Each row is a point on a landscape with many peaks, with its height.
A climber steps from a point to whichever of its 2 nearest points has the largest rise for the distance, and stops where none of them is higher. Distance is the straight distance between rows; heights are no part of it.
Z462 (h 572): [ 21  -7   8  15   9  14   7  -2  23   6   4  -5  -8  -1  -1   7 -14  -8
   8  -9   0  15  -6  -8 -14  -3]
Z241 (h 305): [  7   7  -3  -9  -5 -11  -6   1  -5  14   7  -2  -8  21   8  17   8   0
   0   5  13   4  10   4 -11  -7]
Z315 (h 570): [-13  -3 -19  18  33   3  10  16  -7  -7   9   2  10 -22  -5 -10 -11   9
  -2   7   6 -12  10  12   4 -13]
Z165 (h 271): [ -9  -3  -3   3  -8  -1  -8  -9  -9  -5  16  13 -25  -6 -10  -1 -16 -15
  -4   0   4   1  -8   2   2 -10]
Z427 (h 524): [-24  17  -7  -9   2 -10  -7   6  -6 -15   2  17 -12  22  -9   4  15 -12
 -19   8   4  10   1  26   0   0]
Z618 (h 445): [-15  -8  -1   6   4   6   5  15 -23  -8   3  -8  10 -17  -8 -13  -1  12
  -1   1  -6 -15   4   1  11   5]
Z273 (h 415): [ -9  -5 -12 -17  -5  -7   6   8  -6  10  -6 -12  16   8   8  -3  15  11
   2   8   3 -20  13  15   8   6]
Z650 (h 183): [ 11  18  19  11   5   8   4 -12   2 -22  -4  12  -2   4  -6   4 -11   6
   1 -11  -8  24 -13  -7 -15  12]
Z39 (h 131): [ -5 -11 -15  -8   5   4 -31   9  -9   0  14 -12  -7   9   0  -3  -4  20
  -6  -7  23 -11   1   3  -4   1]
Z131 (h 400): [ 15   1  10   4  18 -10  14  -1  15  11 -10 -10  10  -4  19  -9  -2 -11
   8  18  -6  13   1  -2   0   0]
Z198 (h 180): [ -1  -6 -24 -15  -4  -6  -1   6  -4  10   7  -5  12  14 -11   0  -1  -1
   2   1  17 -20  13   9   0 -13]
Z906 (h 422): [  5   9  11  15   2   8   0  -6  30   2  -3  21 -11  20  -2  12   8 -12
  -2   6   9  11  -3   8  -7  -4]
Z443 (h 201): [-13   0 -20  -3 -16  -2  10  -5 -15  -5   8  -6   2  23 -15   4  13  -9
  -2  -4   0   8   4   1  -6  11]
Z277 (h 453): [ 18   3   6  22  12  11   6   9  25  11   4  17  -8  13  -7   5   8 -13
  -2  13   7  14   7   2  -6  -6]
Z173 (h 611): [  0  17  11  -5   0  -8 -17  10   6  -2 -12  15  12   6   2   3   3   7
  -5   6   9  -1   2  11   2  -1]
Z133 (h 473): [ 21   2  16   7   3   2  13  -1   1 -12   8  11 -14  11 -12  13  -4 -15
   1  -1  -5  21   3  -7 -11   1]
Z459 (h 303): [-13 -14  -6   0 -18  21   3  -5   5 -25  -6  -3   5   5 -20  -1   2   1
   2 -15 -11  -7 -11   0   8  19]
Z485 (h 547): [  9 -16 -14  22  17   0 -10   8  -5   5  13  -5 -14 -28  -6 -13  -9  -3
   9 -15   7  -1  -1   2  -6 -12]
Z168 (h 717): [ -2   5   6  16 -13   4  -1 -18  15  -1  -6  24  -4  -1 -13 -14  -4 -14
  -2   0  -5  -3 -13   4   9  -8]
Z213 (h 584): [ -1  16  17  12   6 -13  17   1 -23   7   0  20  -1  -9   0  -3   4  -3
 -10  15 -11  12   9 -13   5 -12]
Z569 (h 543): [-15   4  -8  10   4  -4   8 -13   4   9   1  15   3 -13  -2 -14 -11   0
  -6   9   1 -18  -6  -1  12 -23]
Z814 (h 476): [ -6  -6   4  -4   6   0  -2   3   0   0   9  -6  -2 -16   2   9 -17  -3
  -4   0  11  -1  -1  -9   5  -3]
Z385 (h 306): [ -8   4   7 -12  -1   7   6  13   8 -22 -15   1 -15  10  -3  19  12   0
  -6   4  -6   2   1  16   5  21]
Z67 (h 643): [-10  -5 -15  18  27   1   4  11 -14  -1  14   0 -15 -22   1  -6  -8   2
  -3   7   5  -1   7  13  -6 -15]
Z329 (h 239): [  6   0   5   4   3  10  -3  -5   5  10  -8 -11  15 -14  19 -20  13  20
  12  -4 -12  -8  -4   6  -3   4]
Z238 (h 244): [ 10   6   5 -13  -7   5   2  -1  15  -8 -15  -5   0   7  12  21  16  17
  -3   2  -3   1  -8   9  -5  19]
Z503 (h 336): [ -5  -7 -16  -8  -3  -6   7  -5   4   5  16 -12 -10  18  -4   7  -6 -26
  -1   3   8   0  -2  23  -7  -4]
Z519 (h 107): [ -7  -4   1 -18  -3   1 -26  -3 -16  -2   9  -6  -6   0   7   8   0  20
 -11  -1  14 -10  -1  -8  -4   5]
Z557 (h 380): [ -7 -13 -11  -6  -2   8  19   3  13   0   7 -10 -14  17  -9  12   3 -18
   3   5  -4  -6   7  18   3   8]
Z61 (h 503): [ -5 -18  -5 -16 -12  16   4   5   8   0  -3 -20  -7   2   2  13  13  12
   1  -5  -4 -17   5  -4   5  15]
Z822 (h 500): [  3 -20 -10   9  10   4 -10  -1 -10   2  17 -21 -10 -20   2  -4 -13   3
   9 -17   0  -2  -6   5 -12   0]
Z869 (h 439): [ -5   2  -6  -3 -16 -12   6 -26  -3  -4  -5   2  22  -2   3 -19   2 -14
   6  -6 -19   3 -18  -4  -1   8]
Z704 (h 341): [ 14  -9   1  11  17   4   8   3  14  20   0 -24  12 -13  15   2 -14   2
   1 -12   2  14  -2 -20 -10  -2]
Z877 (h 73): [ -4  -5  11  -1   6   5 -14  -8   3   7   1 -14  20 -10  14 -10  -8  21
  -4 -10  15 -12  -9 -13   0   0]
Z335 (h 240): [ 4 12  7 20 15  9  9  8 15  1 -2  1 15  8 -2 -8 -5  0  6  2  7 14  0 11
 -7 -1]
Z496 (h 397): [-24  -8  -3   0  -5   6   2  -9 -15  -6   6  -9   4 -20   4 -14  -1   2
  -2   0 -11 -13  -7   5  10   5]
Z544 (h 376): [ -8  -4  17 -14  17   3 -21  11 -12  -1   2 -13   1 -25  21   2   0  21
  -8   6  -1  -4   0  -4   0   8]
Z919 (h 652): [  1  11   5  27  14  -2  20  -2 -23   1   8  16  -4  -9  -9  -9  -4  -4
  -2   5  -7  14   6  -7  -4 -13]
Z884 (h 277): [  0  -9 -16 -15  -1  -2   2   6  -5  -3  12 -27   3  25  -5  15 -10  -1
   1 -13   2   3   2   7 -15   8]
Z319 (h 369): [ 21  -6   8   4  14  -7  21  -1  17  28  -5 -22  14  -2  21   0  -3  -4
   3   4 -10  11   6 -15  -8  -3]
Z303 (h 569): [ -7   0  19   9  -3   8   3  -9  -2  18   3  -4  -6 -23  18   7   0  15
  -4   3   2   1  -2 -20  -3   0]
Z922 (h 236): [-15 -10 -11  -4 -17   0  -7 -10 -15 -11  11   4 -14  -4 -19  -6 -14 -12
   1 -12   0 -13  -4  -2   7  -4]
Z856 (h 269): [ -3   5  -1 -11 -19 -18  -6 -11 -38   3   2   4   9  -7  -1  -6   2   1
   1  -6  -9  -7   2 -10   0  -6]
Z660 (h 518): [ 14   0  15  10  15   6  14   1  18  -5   6  -3 -11   6  -4  21 -15 -20
  -2  -3   2  27   2 -10 -11   2]
Z807 (h 435): [ 14  -2   7  -8   4  -9  15  -3  14   5 -13  -2  16   6  14  -3   8 -13
  12  12 -11  -3   0  10   7   0]
Z310 (h 157): [ -4  -7 -26  -6   0   4 -16  -1   0   5  16  -8   2  12 -10  -1  -9   9
   0 -11  25 -23   0   7  -6 -14]
Z46 (h 424): [-18   3   6  -4  -3  10 -15  20   1 -30 -12  11  -2  12 -16   1   3  10
  -4  -5   3  -6  -2   9  15  14]
Z520 (h 291): [ -2  -7 -12 -22  -3 -12   5  -8 -12  -2  19 -21 -10  17   3  18  -9 -20
   1  -5   2   9   1  12 -10   2]
Z692 (h 314): [  7   0   8   6   6   1   6  -1  16  17 -10 -13  11 -15  10  -4 -10   4
   5   0   6   4   2 -26   3  -7]
Z800 (h 471): [ 11  -1  14  -3  -3 -17  18 -10   0   8 -10   9   7  -2   8  -3   5 -18
   6  11 -14   2   3  -7   9   0]
Z223 (h 706): [-24  18  17  -9   3 -13  -1  -7  -5   8   0   2  -6  -4  19  12  -3   4
 -21  11   7   9  -3  -2   4  -1]
Z815 (h 270): [ -8   1  -5   3 -11  -3   0 -14  -8  15  10   7 -19  11   2  13  13  -9
  -6   8   5   1   4   4  -9  -8]
Z589 (h 670): [-13   7 -15   9 -11   3 -13 -10 -15 -14  14  13 -21   9  -5  -9  10   5
  -3  -4  -6  20 -14   2 -13   9]
Z506 (h 588): [ -2  -9 -13  23  15   7  -6  16 -13   0  18   2 -25 -21 -12  -1  -4   9
  -4  -5   8   3   7  -3  -7 -14]
Z376 (h 515): [  6   8  -4   1   0  -4 -18  20 -18   3  -4   1   3  12   2 -12  16  27
   5   5   1  -3  13   8  -5   0]
Z346 (h 470): [-27  11  -7  -5  -1   4 -15  13   1 -20  -2  15  -6  21 -15   9   6  -2
 -15  -5  10   3   0  17   6  10]
Z255 (h 332): [  8   2 -12 -21 -13 -13  -1 -11  -4  -3  -7  -7  18   8   8 -16  15  -5
  11   3 -18 -10  -4  19   2  10]
Z78 (h 88): [-10  -5   4  -9   1   9 -31  -7  -5   7   3  -3   9  -6  11  -5   4  25
  -9   0  17 -23  -9 -13   7  -1]
Z211 (h 389): [-18  -7   4  -7  -7   8   0  24   0 -21 -10   9  -6  -3 -19   3   5  -3
  -5   2  -2 -13   6   4  22  11]
Z661 (h 632): [-17  -6   1  13   5   8  36  -9  -8   0   9 -15   9  -6  -8   2 -16 -11
   0  -8  -4   2   2  -8   2   1]
Z18 (h 461): [  0  -4   6   9   7   1  26  10  -5   6  -4   4   3 -18   1  -9   8  -9
   3  18 -20   2  12  -5  14   1]
Z136 (h 346): [ -1   5  13 -10  11   1  18  21  15 -19 -16   5   4   6  -5  12   5 -11
   0  11 -12  12   7  14  10  20]
Z831 (h 114): [ 12  11  13  -1 -13  -9 -13  -1 -10   3 -11  28 -12  -5   0   1  12   4
   1   1 -11   0  -3  -8   4  -7]
Z95 (h 483): [-16  -4   2   6  -6  -4   8 -17   2   3  -3   8  -4 -25  -2 -20 -19 -11
  -5   3  -7 -13 -12  -8  20 -12]
Z784 (h 528): [ -8  11   8  -8 -13  -4 -19 -15   7 -10  -3  14  -3   2   5   3   2  -2
  -8   0  -7   4 -17   8  -2   8]
Z226 (h 318): [-13   7  -2   6   7  -6  -4 -15  -6  -8  16   3 -14  -6  -5  -2 -32 -16
  -7  -5   9   6 -12   0  -2 -13]
Z651 (h 40): [  1   4   4  11  22   7 -24   3   8   1   9 -10  11  -2   4  -2 -21  11
  -6  -7  30   2  -6  -3  -6  -8]
Z317 (h 373): [ 18   0  -4  -3   7 -15  -8   6 -11  10   8  -1  -8  -2   2   2  -8  -7
   8   2   7  10   7  -5  -8 -14]
Z99 (h 205): [-18  -5 -20  -1 -23   0  -2 -14 -12  -3  11   1  -2  10 -15   4   1  -8
  -1 -10   6  -4  -9  -8  -3   4]
Z240 (h 423): [-16 -11 -13   7  -9  15  13  -1   7  -7   2 -10  -7  13 -10   0  10  -2
   1  -1  -6  -6   4  12   1  14]
Z92 (h 300): [ 10   6   1 -10   6 -22   5  14  10  11 -17  10  15   4   1  12  10 -15
  -5  20   7   4  18  -8  17  -4]
Z639 (h 671): [-14  22   0   7  -7 -19 -10  -7   1   1  -5  23  12   5  -3 -11   3  -5
 -13  11  -1  -4 -12  12  12 -19]
Z823 (h 153): [  6  22  28  14   3  -3  12 -11   1  -7 -13  18   2   2   3   9  -2   5
  -5  -5  -6  22  -5 -20  -4   5]
Z513 (h 301): [ -2   6   3  -7 -11 -20   8  -7 -29   3  -2  11   5 -15  -4   1  -8  -8
  -1  -4   0  -6   5 -21  10 -14]
Z925 (h 510): [-11  -1   0   4 -13  15  -1 -15  13  -3  -1  -7  11  12  -1  11   1   5
  -4 -11   8  -2 -10  -4  -6  13]
Z773 (h 414): [  9   2   0   6  -2  -9   5 -11 -13   8   7   0   2  -2  -1  -8  -6  -7
   4  -1   1   4  -1  -1  -6 -11]
Z862 (h 608): [ -6  13 -10   1  -8 -20  -2 -20  -1  15  -2  13  15  13   3  -9  10 -11
  -5  10  -1  -4  -6  14   1 -12]
Z581 (h 553): [ -7 -12   2 -11  -9  18  -8  -4  14  -3  -4 -11   8   7   2  15  -1  12
  -3 -14   9 -18  -4  -5   1  14]
Z963 (h 57): [  1   0  15   2   9  11 -22   2  11   4   2  -4   9  -4   8   9 -12  21
  -8  -3  24  -2  -7 -17  -2  -2]
Z761 (h 501): [ -8 -12  -4 -20   3   0 -16  -2  16  12  14 -18  -5  -7  17   7 -12  -2
  -8   4  23 -15  -3   1   6  -4]
Z724 (h 364): [ 12  -5   5 -14  -2   8   2   6  14  -8   4 -10 -14   6   2  27  -8   5
   2 -10   6   6  -2  -8  -9  12]
Z130 (h 677): [ -7   7   7 -13  -6  -8  -9  -2  11   3 -12  -3  19  15  13  10   0   1
  -3   0  12  -5  -6   6   3   6]
Z135 (h 472): [ -9  12  18  17   2  17   8 -20   9  -3   0  11 -12  -5   8   4   6   1
  -8   2 -11  20 -12  -1  -7   9]
Z258 (h 540): [ 2 14  2 -1 12 -9  7 10  5  1 -2  6  5 25  1  8  7 -8 -1 10 11  9  9 22
 -5  3]
Z309 (h 782): [-17   5   0  24 -11  14  15 -17   6   2   1  16  -1  -3 -16  -8   0  -8
  -6  -1  -3  -3 -10  -2   8  -7]
Z322 (h 594): [-13  13  -2  -4  -5  -7 -18  -4  -6 -14   4  17 -18  11  -6   1   7  -3
 -10   3  -3  11  -7  12  -8   4]
Z231 (h 459): [-14 -11  -2 -10  -4   6  12   8   2   8   2 -19   9   1   3  11   7   5
  -1   3   3 -16   9   2   8  10]
Z655 (h 604): [-17   9   4   5  -4  -3  -9   1  -1   2   3  17   0 -12  -2  -7  -6   2
 -12   9   2 -10  -7   6  11 -11]
Z613 (h 235): [-11   0 -24  -4 -14 -11   3 -11 -15   3  13   4 -13  23  -6   1  15 -11
  -4   9  -1  -1   6  12  -5  -2]
Z499 (h 457): [  1 -23  -8 -15 -10  21  -1  17   8  -9 -10 -12 -10  -2   0  -1  18  20
   9  -6 -11 -23   1  -5  16  12]
Z415 (h 562): [ -1 -12   0   3  -6   9  35  -4  -9   0   1 -14   8  -1  -8   0   1 -10
   8  -5 -20  -2   7  -2   3   9]
Z667 (h 444): [  0 -11   0   4   3  -2  -9 -18 -14  -3  14 -10 -15 -20   8  -7 -17  -5
   4 -10  -7   5 -15   5 -10  -4]
Z647 (h 467): [-13   2   1  15  -3  20  10  -1  10  -8   0  -5  10  13  -9   1   5   7
   1  -6  -1   3  -2   9  -7  14]
Z909 (h 325): [  4  -2  -3 -12   3  -8   2  16   8   2 -10   6   5 -13  -3  11  -2 -15
  -4  12   1   3  18 -12  21  -2]
Z280 (h 288): [ 11   5   4  10   8   2   3   7   9  12  -5  -2  17   4  -1   0 -14   4
   3  -4  16   6   5 -18  -5 -11]
Z74 (h 216): [  0   8  11 -10   0   0   4 -10  10   3  -9 -14  11  -3  24  11   8  14
   0   2  -6   7  -6   2  -4  13]
Z419 (h 539): [-16   3  11 -11   0  -2   7  -1  -4  -2   4  -8  -6  -1   3  23 -16  -5
 -10  -2  13   8   3 -13   4   5]
Z786 (h 541): [ 29 -10  -3   3 -10   6   4   4   7  -4  -2  12 -23  15 -13   4   9  -4
  12 -10  -9   3   2 -10  -7  -7]
Z826 (h 508): [-10 -12   0  10  -1   6  31  10 -17  -3  -5   2   3 -14 -15 -12   7  -8
   8   0 -20  -7   8  -3  15   5]
Z272 (h 519): [ -9   4  19  15   2  22   2  -9   1  -1  -1   3 -11 -21  12   2   0  18
  -8  -2  -7  10 -11  -9  -6   9]
Z262 (h 217): [ 12   5   8  -2 -10   4  10 -13  15   3 -17  -6  23  -6  14 -18  10  10
  14  -6 -16 -11 -10   1   1   8]
Z297 (h 593): [ 18  -1   5   5 -17  -1  -9 -12   3  -5  -2  23 -26  13 -13  -4   7  -9
   5  -5  -9   4  -9   0  -8  -4]
Z413 (h 619): [-19   3  -3 -14  -3   5 -18  -1  13   7  -3  -3   9   9   7  10   4   3
  -9   3  18 -16  -2  12   7   5]
Z833 (h 299): [  6  -7  -1  -9   5  12  -7  14  10  14  -6 -18  -4  -8  20   4  18  29
   4   9   0  -7  10  -1  -4  12]
Z221 (h 482): [ -8  11  -1  -6 -18 -13 -11 -24   0 -11  -7  17   8   1   0  -8   4 -16
  -4   2 -16   5 -23   4  -1  10]
Z500 (h 337): [ 15 -12  -9 -12  -4  12  -1  15  11  -2  -6 -17 -20   6  19   8  21  30
   6  -3  -6 -10  -1   3  -1   8]
Z624 (h 654): [ 10  -5   0   3 -13  -1 -11 -14  10  -5  -1  25 -19   0 -17 -16  -4 -21
   9  -3  -7  -6  -8   3   4 -14]
Z49 (h 420): [ -7  -3   2  -9  11  -8 -15   7  12   7   3  -2  -4 -25   7   0 -22  -3
 -13  10  14  -5  -4 -15  17 -14]
Z542 (h 371): [  3  -3  -4 -25  -6 -11  -6   9   0   3 -11  -4  14  -4   9 -13   7  -2
  10   8  -7 -14   2  16  14   6]
Z93 (h 504): [-14 -14 -14   4  24   4   6  20 -18 -13   9 -11   9 -24  -8 -12 -11   8
   1   2   4 -16  12  11  14  -2]
Z17 (h 99): [ 22   5   4  -7  -8 -13 -19  12  -1   4 -11  21  -2  -8  -6  -4   7  -3
   5   4  -4   0   8 -15   6 -12]
Z840 (h 360): [  7  -3  -3  -1 -17   0   5  -3  -3 -13 -10   5  21  14 -24  -3  -4  -8
  15 -19  -6  -6   2  -8   2   3]
Z449 (h 379): [ -9   0   4  -2   8  -4  -8 -16   1  -8  13 -12  -7 -10  10  -7 -27 -16
  -2  -6   4  10 -13  10  -6  -4]
Z782 (h 418): [ 11 -16  -8  -6 -10  16  -1  18   5  -3 -11  -5 -15 -11   0  -9  21  22
  13  -6 -13 -10  14 -13   5   7]
Z318 (h 512): [ 14  -1   3   0  -7 -17  22  -5  -6   7  -2  14   8  14  -9   4   6 -24
   1   5  -4  -8   9  -7   6 -11]
Z983 (h 616): [-22  11   9 -11   8  -7  -3  -2 -12   3  14  -6 -13  -6  10  21  -7   3
 -22   1  19  11   3  -4  -1   4]
Z122 (h 709): [-16  -8   2  21  -5  16  29 -11   2  -1   0   1   4 -13 -15  -9 -10 -10
   1  -4  -8  -5  -1  -9  13  -3]
Z90 (h 603): [ -5  14  10 -11   6 -13   7  -2  10  -8  -9  -3  11  15   8   9  -4 -14
  -2   7   2   9  -2  15   2   6]
Z445 (h 724): [  2   6  -9  23  20  -3   9   9 -15   3  10  21 -13 -13  -8  -9  -3  -1
  -3  10  -4   4   9   5  -3 -20]
Z678 (h 680): [  9  -4  -4  22  13  11   3  -3  27   9  11   0  -9  10  -3  -8  -3 -11
   9   1   5   4  -7  22 -11  -8]
Z720 (h 273): [ 17 -11 -15   2   4  -4 -13  19 -21  -9   3  -7  -2  -9 -13 -19  -7   2
  19 -17  -4  -6   8  -2  -4  -8]
Z364 (h 466): [-10   7  -3  -5   3  -1 -15  12 -23   3   1  -7  17   4   6  -8   8  28
  -4   7  10 -12  10   9  -2   1]
Z988 (h 749): [  0  -7 -16  17 -10   6 -15  -9  -8  -5  12   3 -24  12 -11 -10   7   1
   4  -8  -4   2  -6   8 -12  -5]
Z890 (h 253): [ 17  15   0   9  22 -18  -1   7  19  17  -7   5   7   0   5   1 -11  -2
  -6  20  14  13   9 -10   1 -21]
Z22 (h 382): [  5   6  16   2  13  12  20  21  12  -9 -10   7  -4  -8  -2  16  12  -7
  -4  18 -10  22  16  -1  10  13]
Z791 (h 132): [  4  13  25   7 -11  -5  -6 -11   5   1 -14  19  -3  -9   7   4   2   6
  -2   1  -8   7 -12 -18   1  -3]
Z631 (h 388): [  9 -12   0  -6  -7  -7  -1  -9 -16  -9   6  -4 -10 -20  -2  -4 -18 -12
  11 -15 -10   0  -7 -10  -6  -5]
Z976 (h 245): [ 11  -4 -22   3  10  -8  -1  12 -25  -2   7  -7  13  -8 -12 -18  -5   6
   9 -10   1 -15  12   7  -3 -11]
Z957 (h 458): [ 21  -8  -1   2  -4   0   5  -1  -7   4   2  -4   2   4  -7  -7  -4  -4
  15 -16 -10   3   3  -5 -10  -3]
Z688 (h 211): [  2   3 -18 -12   6 -14   1   8 -18   1   4  -6  17  -2   1 -10 -10   1
   2   2   9 -13   9   9   4 -14]
Z359 (h 554): [  7   3  -6   1  -8 -11  13  -6  -4  12  -1  10   9  14  -4  -9  17 -10
   4   9  -6  -9   5  10   2  -7]
Z735 (h 398): [  0   3  -6  -2 -14 -10   8 -17 -12 -10  -1  -2  24   6 -10  -8 -10 -13
   6 -11 -10   5  -6  -9   0   2]
Z479 (h 381): [ 19 -13  -7  -1   3  11  -2  23  -1  -6 -13 -10 -19 -11  12  -3  21  35
  11  -5 -13   2   5  -9  -3   9]
Z367 (h 298): [ 10   2  -5 -20 -21 -10  -3  -8 -10  -9 -17  -3  14   0   2  -6  13   8
  12  -9 -18 -11  -3   3   2  14]
Z12 (h 302): [ 22 -13  -2  -4   5   1 -13  20 -18  -5  -1 -10  -2 -11  -1  -2   0  17
  12 -14  -5   2  10 -13  -8   0]
Z268 (h 339): [  7  -3   7 -17  -7 -18  -7  -1 -22  -5  -2   2  -1 -20   1  -5 -18 -10
   5  -7  -5   1   1 -22   6  -7]
Z345 (h 272): [ -2   4  12  -6  -5   7  13  -1  15  -4 -21   4  -2   8   9  17  19  -4
  -4  10 -10   5  -5  13   0  19]
Z82 (h 490): [  8  10   4   4  14   1   0  14  11  11   2  13 -15  11   1   6  11  -2
  -3  17   7  10  12  13  -5  -3]
Z203 (h 636): [ 11  -4   5  22  21   4  11  -5  22  -2  11  -5  -9   1  -2  -6 -19 -17
   7  -1   4  20  -9  11  -9  -9]
Z291 (h 419): [ -7   2   6 -10  12  -5 -17  13 -22   3   0  -9  16 -17  14 -14   3  23
  -3   9   1 -11   5   1   8   1]
Z891 (h 214): [  9  15  21  26   8  18  11   0  14 -14  -4   9   4   5  -4  -6   1   7
   4  -5  -6  18  -8   5  -8   5]
Z20 (h 564): [-12  -4   2 -13  -6   4 -12  -8  24   7   4 -11  -5   5  15   7  -3  -6
  -4   7  14 -11 -10  18   5   3]
Z58 (h 278): [ 18  13  -9   2  17 -17   3  12  16  12 -14  13  17   2  -3  -5   1 -10
  -6  22   4   9  20 -13  20 -19]
Z698 (h 745): [ 14  -1 -14  25   2   6   1  -8  10   9  11   3  -8  26  -8 -12  10  -5
   6   3   1   8   0  21 -18  -9]
Z777 (h 563): [  8  16   5  -3   0 -10 -24  25  -7  -1  -7  19   4  14  -5  -2   9  19
   1   7   8   3   8  10  -3  -3]
Z825 (h 338): [ 21  -3  -2 -17   2 -15  -2   2 -11   8   8  -9  -5  15   3  18  -4  -8
   8  -5   7  11   6  -4 -17  -3]
Z858 (h 199): [  7   3   9  -6 -14  -2   9 -22  14  13 -18  -5  19   4  22   1  20   8
   6   0 -12  -6  -8  -3  -6  10]
Z873 (h 267): [ -7  -6   3   4   8  12  -4   6  -3   4   1 -16   0 -11  17  -8  14  25
   0   5  -3  -6  -1   8  -3  13]
Z671 (h 268): [  3   4  -8 -17 -23 -16  -7 -13 -25   3  -6  -1  14   6   5  -1  17   9
   4   0 -15   1  -1  -5  -3   9]
Z953 (h 425): [ -4  13  12  24   0  12   6 -17  19  -1  -3  19  -5  14  -7   6   2  -9
  -9  -4   2  16 -10  -2  -7  -1]
Z907 (h 316): [  4 -13  -7 -17   1   7  -8   7   2 -13  12 -23 -14  17   1  17  -6  10
   0 -13   6   1  -2   5 -15  11]
Z7 (h 84): [ 26  -4  -6 -16  -7  -2 -11   9   5   4  -6   4   1  -9  -5  -3   4  -8
  11  -8  -2  -3  11 -19   0  -7]
Z338 (h 416): [ 14   9  12  -9  -5   0   8  -6   1 -14  -2   0 -17  11   0  25  -4  -5
  -2 -10  -5  15  -5  -3 -10  12]
Z150 (h 265): [  9  12   5  11  14  -9   7   0  17  14  -5   0  17  14   5  -2  -6  -3
   3   9  15   6   2   0  -4 -11]
Z998 (h 331): [ -5  -4  -5   0 -13  11   0   7   1 -22 -13   1  21  15 -24  -9   3   6
   9 -16  -9 -10  -1   6   6  17]
Z610 (h 426): [-21  -5  -3   8 -10  -2   4 -26  -7  -7   5  -7  10 -18   1 -20 -16  -8
  -2  -6  -8  -5 -18  -7  11   1]
Z239 (h 626): [-13  14  19   6  -3   2  -6 -12   1  18   1   3  -4   0  14  13   1  16
 -15   6  14   4  -4 -14  -4   1]
Z111 (h 417): [ -2   1   8   5  11   7  18  15  10   9  -7  -1  -3 -10  11   6  13  -6
  -1  21  -7   8  14   1   9   8]
Z219 (h 335): [ 11  -6   7   0  17   2 -21  13 -10  -3   4  -7  -6 -20  11   4  -4  22
   2  -7   4   6   2 -11  -8   4]
Z534 (h 499): [ 36 -11  -9  -3  -5   6   1  16   4   0  -4  -5  -8   4 -11  -6   7   0
  14 -17 -14   0  10 -18 -10  -3]
Z811 (h 446): [  2  -6  -6 -21  11  -7 -19   6  12  12   2 -15   6 -12  12   7 -20   0
 -11   6  25 -12   2 -16  14  -9]
Z541 (h 354): [ -4  -6  -7 -13  -5   6   0  26   4  -3 -11   6  -1  -5 -15  11   5  -7
  -2  11   4  -8  17 -11  24   6]
Z116 (h 830): [  1  -4 -23  17 -10   9  -3 -16  -3   6  11   2   2  16 -12 -16   7  -3
   5  -9   0  -1  -6   8 -14  -8]

For each start below, name the point where the climber stops.
Z17 -> Z639
Z963 -> Z130
Z651 -> Z130
Z858 -> Z61
Z720 -> Z130
Z907 -> Z116
Z238 -> Z309
Z692 -> Z639
Z241 -> Z309

Call two points neighbours if one is among the 2 nearest of the other. Go from one point of each pair to the other, from neighbour to neighbour, staying as high as possible. Name the lowest point that can't be avoided.
Z639 / Z322 -> Z671
Z445 / Z639 -> Z496
Z322 / Z581 -> Z459
Z130 / Z223 -> Z906
